Points, in no order, along strands that fork and pass close to each other.
Two points are linked if the straight distance between their rows is under 57.7. Some points are linked to none.
z_132: [ 31 -57  41  -8 -33 -58 -28  12  26   3]
z_867: [  7  18 -62 -29  34  69   5  51   5  19]
z_686: [-11  25 -42  -5  22 -71 -45  -3  34  51]
z_585: [  1  25 -50 -29  20  88  -1  35 -20   3]
z_398: [-34  20   1 -34   2  57  28 -32 -15 -16]
z_185: [-15  59 -22  22  18  42 -36  40 -22  30]
z_246: [-19  61 -15  54  29  28 -27  50 -11  41]
z_199: [  1 -15  64  -8 -14  -9   8 -19 -37 -27]
z_499: [-38  38 -36 -39  13  20   2 -11  31  21]
z_912: [-48  -3  10 -75  -8  22   5  10  40   0]
z_970: [ 52 -22 -14  33 -19 -17   9 -45   1  12]
z_300: [ -5  21  12   6   3  -3  49 -61  -8 -18]
z_989: [ -3   0 -64 -34  46  34 -27  87  26  34]
z_270: [-51  -2  44 -32   0  34  46  -8 -25 -48]
z_395: [-20  19  -2 -50  -9  67 -20  -2 -29   2]
z_582: [-26  43 -50  30  42  48  -1  60  22  31]
z_783: [-31   1  46 -44 -15  20  -9  -8 -22  -9]
z_366: [  9   4  40  -9 -10  -7  -2 -36 -28  -5]
z_571: [-24  -5  72 -32 -12   3   2  -5 -34 -29]
z_446: [-13  41 -51   4  32 -54 -25 -13  41  39]
z_29: [-25  61 -24  62  42  10 -21  44   6  47]
z_745: [ 57 -29 -40  46 -22 -13   6 -43  15  15]
z_96: [-25  13  18 -46 -14  45 -21  -7 -20   0]
z_994: [-23  60 -62  22  42 -42  -6  -5  40  37]
z_298: [ -9  27 -28 -31   5  79 -17  19 -29   3]
z_336: [ 21 -48  51  11 -13 -42  20  38 -31 -63]
z_137: [  1  13 -63 -27  38  58 -12  66  20  23]
z_428: [-41  13 -18 -62   3  16  -6  -1  40  13]
z_622: [-50  -5  34 -62  -6  20  25   6  26 -16]
z_302: [ 19  11 -39  11  16 -71  -3 -46  52  31]
z_81: [-52  -7  43 -51   0  28  44   8  -3 -43]
z_738: [-36  -8  58  -6  11  10  48 -17 -43 -62]
z_236: [-28  49 -51 -26  24  22  -6   5  31  23]
z_580: [ 29 -51  38  41  -9   3  31 -38 -48 -46]
z_201: [ 47 -66 -10  29 -51 -10 -29 -16  12  14]
z_820: [-15 -18  62  10  15 -14  38  -3 -53 -70]
z_504: [-32  19  17 -35  -3 -15  28 -28  42  -5]
z_291: [ -6  58  -5  12   6  34 -47  25 -37  29]
z_642: [ 16  -2  17 -20 -12 -53 -31 -22  24  29]
z_823: [-15   9 -51  29  62  53   3  84  30  43]
z_332: [-27  45 -64   3  43  28  -8  35  32  26]
z_596: [ 17  25   7  -5 -10  -8 -49 -13 -32  28]
z_361: [ 14  12  -8  12   0 -43  45 -56  36  -3]
z_195: [ 32 -24  13  23 -15 -19  22 -50  -3 -10]
z_593: [ 23 -76  15  51 -31  -8  38  12 -17 -71]
z_89: [ 44  12  -2  18 -12 -22 -63  -2 -25  39]
z_73: [ 54 -40 -18  23 -39 -18 -46 -14   1  24]
z_484: [ 15  14 -26   8   6 -59  17 -50  46  20]
z_983: [ 31 -73   6  39 -47 -13  25   0  25 -28]
z_538: [-37  60 -65  24  49 -10  -8  28  38  38]
z_345: [ 30 -36  36  24 -19 -18  37 -35 -25 -27]
z_777: [ 22 -64  31  45  -7 -15  47  -6 -43 -70]
z_696: [ 57  -8 -14  20 -23 -29 -58 -10 -13  41]
z_559: [ 10  17  24 -13 -17 -10 -24 -26 -23  16]
z_595: [ 17 -48  58 -11 -31 -58  -9  15   8 -12]
z_476: [  4 -32  57  10   0 -37  29  21 -43 -69]
z_735: [ 38 -68  10  28 -46 -19  -4 -13  19   0]
z_159: [ 17 -77   0  56 -40 -12  36  18   5 -55]
z_602: [ 19 -53  56   6 -29 -48   7  33  -7 -41]
z_784: [ 15  -1   9  16  -1 -28  44 -60  15 -16]
z_188: [  7  47   5  -2  -3  18 -58   6 -43  29]

A fork is a point with three links, a tip a point with one. Leave the first point through the second and follow the links. Name the first fork or tip that comes.
z_270; z_738: z_132
z_96; z_395: z_989
z_596; z_188: z_29
z_428; z_499: z_332
z_571; z_199: z_596
z_983; z_159: z_195
z_538; z_994: z_686
z_302; z_484: z_784

Follow the links from the first point to the second, and from the first to the third. Name the last point that the two ways share.
z_745; z_302; z_593: z_195
z_823; z_686; z_499: z_332
z_428; z_823; z_994: z_332
z_484; z_745; z_777: z_195

A fork is a point with three links. Follow the links from the first point to the second and name the forks in between, in order.
z_593; z_784: z_195
z_994; z_582: z_332
z_201; z_185: z_596
z_361; z_777: z_784, z_195
